Each row is a point on a tangle of strands that fork, close into loops and nearly touch. The rows are in no order.
In the rows, zero is written as 128.
Two points are linked if the straight distance between their rows is under 115.
(731): [171 128 162 100 134 125 120 145 103  65 111 110 152 187 175 128 160  65
 122 150 155 129 139]
(587): [142  99  85 117 129 132  95  96 134 122 137 131 146 178 114 123  99 152
 161 149 140 130  89]
(749): [180  95 109 113 151 116 134 158 164  93  76  76 120 167 178 108  83 100
 143 148 124 126  99]
(310): [ 32 139 139 167 129 104 100 110 123 159 149 161 144  71  79 129 129 204
 119 146 127 111 130]
(220): [157 126 117 143 130 126 141 149 188 138 101 131  95 126 196 112  86 123
 134  99 150 100 111]
(952): [104 120 146 192 102 115 102 129 111 145 148 146 130 132  86 138 145 133
 105 109 161 109 159]
(604): [140 129 136 133  81 166 150 115 167  83 124  90 118 163 155  99 120 116
 120 130 164 129 100]
(518): [113 102 196 177 125 130 103 131 106 144 119 129 165 133 143 148 164 127
 131 150  99 112 144]
(626): [125 144 156 134 115 123 159 127  84 173 133 116 135 149 153 109 154 121
 115 133 123 155 167]
(743): [ 61 157 144 145 110  96 112 108 137 175 130 167 154 115 128 111 134 187
 122 135 136 124 117]
(156): [154  97  98 120 133 152 163 139 160  77  71  60  99 166 158  91 101 106
 126 155  96 148  94]
(454): [ 66 137 126 170  96 125  98  77 128 124 144 168 144 109 104 151 170 179
 104  96 179 124 157]
(668): [129 112  75  89 142 130 117  54 145 145 119 102 129 157 105 116 109 147
 165 145 127 156 116]
(23): [134 143  53  72 137 120 132 118 148  97 146 154 171 126 180 120 112 132
 141 132 182 139  98]
(585): [106 148  84 134 101 137 140 137 179 101 120  94  78  84  76 115  60 126
  95 121 151 150 165]
(263): [104 127 110 128 116 137 142 147 137 164 181 107 123  71  51 112 128 115
 111 119 103 145 146]
(132): [131 164 117 130  99 101 109 170 188 159 126 180 117 105 147 111 144 155
 131  77 145  80  66]
(1003): [110 117 189 159 162 151 147 144  74 137 160 143  99 137  70 128  86 114
 140 122  84 119 172]
(221): [105 134 160 145 124  74  99 126 148 154 137 170 159 161 176  81 178 205
 126 113 146  68  64]
(880): [142 104  76 111 134 168 154 149 101  73  94  68  94 140  86 118 134  88
 134 105  65 141 121]
(185): [103 101 179 220 127  93  85 129 107 153 137 140 142 134 130 141 162 133
 106 140 128  85 132]
(877): [ 75 126 161 136 165 156 154  87 119 133 154 139 109  84  80 156 119 107
 138 136 109 159 189]
(641): [ 98 141 147 136 118 131 154  67  84 174 130 124 121 118 113 124 177 120
 120 139 138 172 166]
(71): [180 157 210 130 141 101 105 124  91 120 117 155 111 133 192 158 132 101
 145 168 107  64  98]
(265): [ 98 168 108 127 119 132 130  75 156 164 161 132  92  79  73 153 104 193
  97 101 158 158 185]
(192): [125 167  87  87 130 141 143 130 119 101 112 119 163 104 132 123  98  97
 145 152 110 154  98]
(838): [137 148 104 120 112 128 158 118 103 159 124  90 112 113 153 105 118 134
 116 106 130 165 195]
(304): [117 105 101 118 129 141 132 106 145 151 122  66 108 144 108  87  94 123
 147 131  96 151 143]
(1046): [119 143 129  95 156 152 197  91 110 146 166 121  61  66  52 134  92 142
 111 132  99 190 175]
(794): [108 142 119 150 102 117 106 106 175 184 138 146 167 143 132 118 114 151
 134 123 139 134 131]
(1026): [118 130 141 114 125 177 177 162 117 141 118  83 137 107 126 141 122 107
 139 130  79 167 127]
(1009): [141 101 145 128 130 124 111 115 164 109 144 173 173 152 197 151 193 140
 123 124 188 103  89]
(817): [184 117 130 130 148 133 141 168 162  94  84 106  90 135 192 110  74  99
 143 129 105  81 116]
(950): [126 141  94 101 129 142 108 117 105  97  87 137 157 133 123 176 122 104
 148 154 143 175 106]
(1083): [140 162 105 140 123 137 126 152 153 130 125 164 104 111 121 143  56  83
 125 125 146 124 116]
(586): [114 121 147 103 177 124 135 147  66 135 113  86 131 130 130 106 136  90
 163 121  49 106 172]
(343): [118 104 103 111 126 159 139 124 113 138 110  69 119 112  83 138 107 149
 141 128  76 183 156]
(65): [131 118 137 149  96 133 104 134 180 140 132 155 168 155 172 155 182 172
 124 104 161 103  87]
(370): [101 124 183 156 124 136 153 177 148 156 157 159  98  56  96 146 127  91
 106 131 133 124 114]
(289): [156  95 125 137 153 156 155 182 123 126 144  99 100 112 110 115  94  89
 142  98  62 105 153]
(1156): [ 94  95 134 129 139 142 161 164 168 119 124 100  58  70  80 103  85 117
 114 104 138 142 142]
(327): [114 132 188 145 110 173 155 174 150 121 136 129  93  63 131 131 126  94
 121 129 122  99 102]
(865): [214 120 192 110 114  89  94 146 136 103 145 135 138 146 214 170 179 146
 125 156 154  59  99]
(514): [199 108  89  60 154 107 135 171 148  53 139 115 164 165 187  94 102 130
 115 185 166 107  91]
(938): [ 86 154 102 119 123 127 151 107 149 159 129 156  70  63  85 126  82 168
 117  96 161 158 145]
(688): [186 113 139  73 171 110 100 133 105  67 119 137 153 206 148 117 125  95
 135 164 183 122 109]
(2): [ 93 147 140  98 173 143 157  72  96 129 129 111  85 102  54 146 122 102
 125 137  92 169 188]
(828): [216 142 172  89 136  92 103 144 133 114 124 161 127 131 210 160 140 130
 138 178 140  64  65]
(613): [135 149  75 104 108 151 125  78 153  93 111  86 118 113 101 149 115 141
 104 127 148 188 169]
(896): [155 148 110 126 110 146 153 153  85 116 125  91 121 130 154 112  83 145
 126 103 116 138 175]
(99): [150 117 119 115 122 156 136 141  74 114  96 100  81 141 100 117 140  89
 140 124  99 139 109]
(104): [118 109 159 148 139 115 148 173 111 164 195 144 113  87  27 146 134  99
 112 141  96 160 156]
(1151): [122 112 128 118 176 104 102 117  79 120 123 121 154 137 159 102 144  85
 170 134 102  85 155]
(180): [129 142 117 121 148 140 133 107  48 133 122 132 128 141  82 141 150 115
 147 129  67 149 130]
(497): [175  99 109 110 152 134 106 149 147  96 118 121 149 173 160 129  86 126
 165 158 126 109  77]
(323): [ 94 142 137  90 174 146 132  84  86 110 131  85 123 136  64 156 131 134
 146 116  55 170 213]
(698): [ 60 104 124 184 148 101 106  85  80 160 149 140 153  80  88 135 169 183
 118 153  94 120 140]
(847): [195 119 108 114 133 157 165 136 128  90 115  97 142 197 176 121 117  94
 125 119  90 150 154]
(1122): [136 143  67 114 123 156 154  98 135  73 102  75  88 124  79 115 119  96
 106 121 108 171 155]
(791): [115 152 111 124 114 127  99  77  71 118 130 113 149 134  41 148 144 121
 134 145  95 154 143]
(726): [116 159  79 107  91 145 121  69 173 152 131 102 133 109  98 162 114 182
 114 120 139 180 154]
(582): [ 83 118 147 177 157 144 130 111 104 153 171 183 114 100  76 156  94 123
 133 130 121 133 170]
(1024): [109 114 123 137 173 111  92  79  69 135 152 132 161 161 130 104 157 110
 161 140 108  89 114]
(853): [121 114 171 193 127  96  89 147 147 152 131 164 139 120 164 145 166 150
 123 127 131  42  96]
(830): [126 150 110  84 146 127 137 165  79 103 113  83 155 131 145 120 117 107
 133 117  75 145 195]
(267): [168 122 129 115 135 114 118 128  92 122  96 121 141 190 148 128 165  64
 122 132 146 166 139]
(27): [132  98 109  78 175  92 109 107 130 124 121 152 160 162 181 116 149 129
 150 177 177 111  73]
(365): [128 105 148 156 157 144 134 164 125 159 144 132 131 109  63 179 129  70
 120 126  88 162 177]
(678): [161 112 178 160  92 129  97 160 164 155 141 139 129 123 164 169 185 140
 132 116 126  63  83]
(1167): [106 154 107 137  97 118  99  99 103 147 126 131 139 105  44 153 124 142
 111 138 138 158 133]
(804): [131  75 148 134 146 151 170 187 136 120 141  99  63  92  62 114 104  77
 112 113  93 147 150]
(225): [179 147  93 103 112 149 132 127 120  62 116  73 135 195 127 105 113 117
 119 128 114 155 149]
(548): [126 107 106 120 124 118 120 116 132 128 154 136 181 116 189 122 183 104
 141 126 154  98 126]
(627): [172 165 161 120  99  94 103 168 198 119 121 160  99 119 190 126 134 135
 129 102 162  61  58]
(812): [191  76  98  51 167  95 118 151 129  98 139 128 160 155 186 101 132 147
 134 165 183  88  85]
(754): [129  81 112 150 155 129 112 131 130 160 134 109 141 150  83 152 132  74
 145 111  90 147 170]
(498): [144 136 119 122 175 145 155 167  98 125 150 113 109 146  79 124  94  85
 131  86  34 140 188]
(571): [136 124 132  92  88 112 126 131 121 121 109 106 151 159 173  92 152 183
 114 141 198 134  88]
(254): [ 87 109  99 164 117 132 109 108 175 150 137 179 176 126 154 154 182 195
 129  78 150 108 107]
(202): [127 144  60  70 127 139 142  79 146  98 119 123 161 135 165 120 100 185
 129 151 170 162 121]
(243): [ 86 143 172 180 116  73 112 133 135 183 102 186 122 143 164 101 184 201
 106 103 147  89  70]
(697): [ 97 157 121  90 118 120 143  44 105 135 141 109 132 109 123 111 167 122
 121 146 145 156 148]
(81): [109 163  96 138  89 118 141 119 125 158  99 153  87 106 122 114  99 154
 125 102 176 152 111]
(336): [116 120 158 141 120 154 144 151  87 119 162 126  78 103  42 129  76 150
 127 119 122 155 180]
(252): [135 168 128 161  88 128 122 174 135 164 147 169 151  86 142 142 126 142
 116  97 131 100  84]
(290): [140 128 101  99 149 124 133 131 133  95 124 140 166 122 213 137 128 110
 138 124 168 108 137]
(1082): [ 65 139 170 182 129  95 116 126 183 189 119 200 115 130 136 110 188 167
 100  81 139 102  79]
(914): [108 143 115 104 118 145 132  76 136 121 151 125 177 125 161 124 188 101
 127 140 148 149 123]
(296): [136 166 122 105 156 136 174 141 113 114 114  99  90 152 103  98  75  79
 104 112  56 168 188]
(14): [126 144 135 160 118 127 108 133 162 154 148 152 150 148 112 144  78 108
 141 130 129 128 134]
(662): [150 102 131 149 123 137 118 175 122 147 119 113 114 112 139 139 124 112
 144 111 110  89 132]
(383): [172 132 122 109  94 146 139 132 137  66 127 106 148 195 159  98 102 127
 107 152 172 157 121]
(400): [117 136 102 124  83 140 120 130 123 138 140 113 111  82  59 137 133 111
 118 122 129 151 120]
(385): [180 145 155 133 100 128 123 151 198  97 106 148 108 157 200 114 110 135
 127 109 183  94  75]
(403): [ 73 131 133 162 143 111 131 105  99 170 173 186 115  61  51 145 105 170
 111 124 129 119 166]
(843): [ 91  98 180 177 133 104 143 170 129 171 187 161 124  74  56 154 158 126
  85 143 129 156 145]
(326): [124 144 100 107  72 123 132 116 119 133  87 104 109 141 130 103 124 156
 120 115 184 162 123]
(934): [109 105 137 136 158  96  89  84 103 125 125 163 163 145 153 103 149 141
 156 167 153  83  88]
(769): [100 125 171 137  96 167 134 130 168 106 117 123 108 121 140 115 127 112
 138 126 151 103  88]
(858): [134 131  71 147  85 138 141 147 170  87  97  93 100 125 110  99  64 129
 106 120 138 140 114]
(1178): [101 141  94 137 105 140 117  98 193 145 148 134 165 114 126 152 129 158
 121 115 145 154 170]
(601): [164  83 175 164 146 131 103 148 106 141 117 117 129 159 149 156 163 109
 144 134  85  95 139]
(605): [154 166 183 119 145 139 125 151  86 110 125 139 148 154 171 143 113  97
 153 158  85 108 111]
(274): [114 140 103 149 117 115 117 132 102 142  93 169 166 108 136 177 143 138
 132 147 156 145  96]
(6): [174 110 158 124 102  99 106 170 142  96 111 121 142 123 217 138 159 170
 139 127 176  61 119]
(523): [ 69 139 110 176 138  88 110 128 185 183 124 234 121 120 118 109 173 188
 113  66 134 112 110]
(1161): [173 112 117  97 164 124 155 134  81 114  96 116 114 203 165 137 168  78
 140 113  93 153 143]
(125): [150 150 143 113 126 167 157 147 125 116 120 124 131 117 150 133  96 106
 134 155  86 137  89]
(420): [130 103 165 102 114  95 107 138 132 116 123 150 149 175 167 104 160 201
 133 146 182  93  54]

A fork is a point with three links, a tip a point with one. Leave the first point through the second and follow the links. Name the first fork or tip that comes.
(726), (613) | (104)
(838), (896) | (514)
(749), (497) | (125)
(1082), (243) | (726)
(514), (812) | (548)
(104), (843) | (688)
(265), (938) | (523)

A piece is two or more points that can be reached from each other along the links. Count, over all rows, the pieces, the separate loops (a circle has one, a figure eight two, a Y none), the forks (points with three links) and the tips (points with one).
pieces | 3
loops | 0
forks | 12
tips | 18
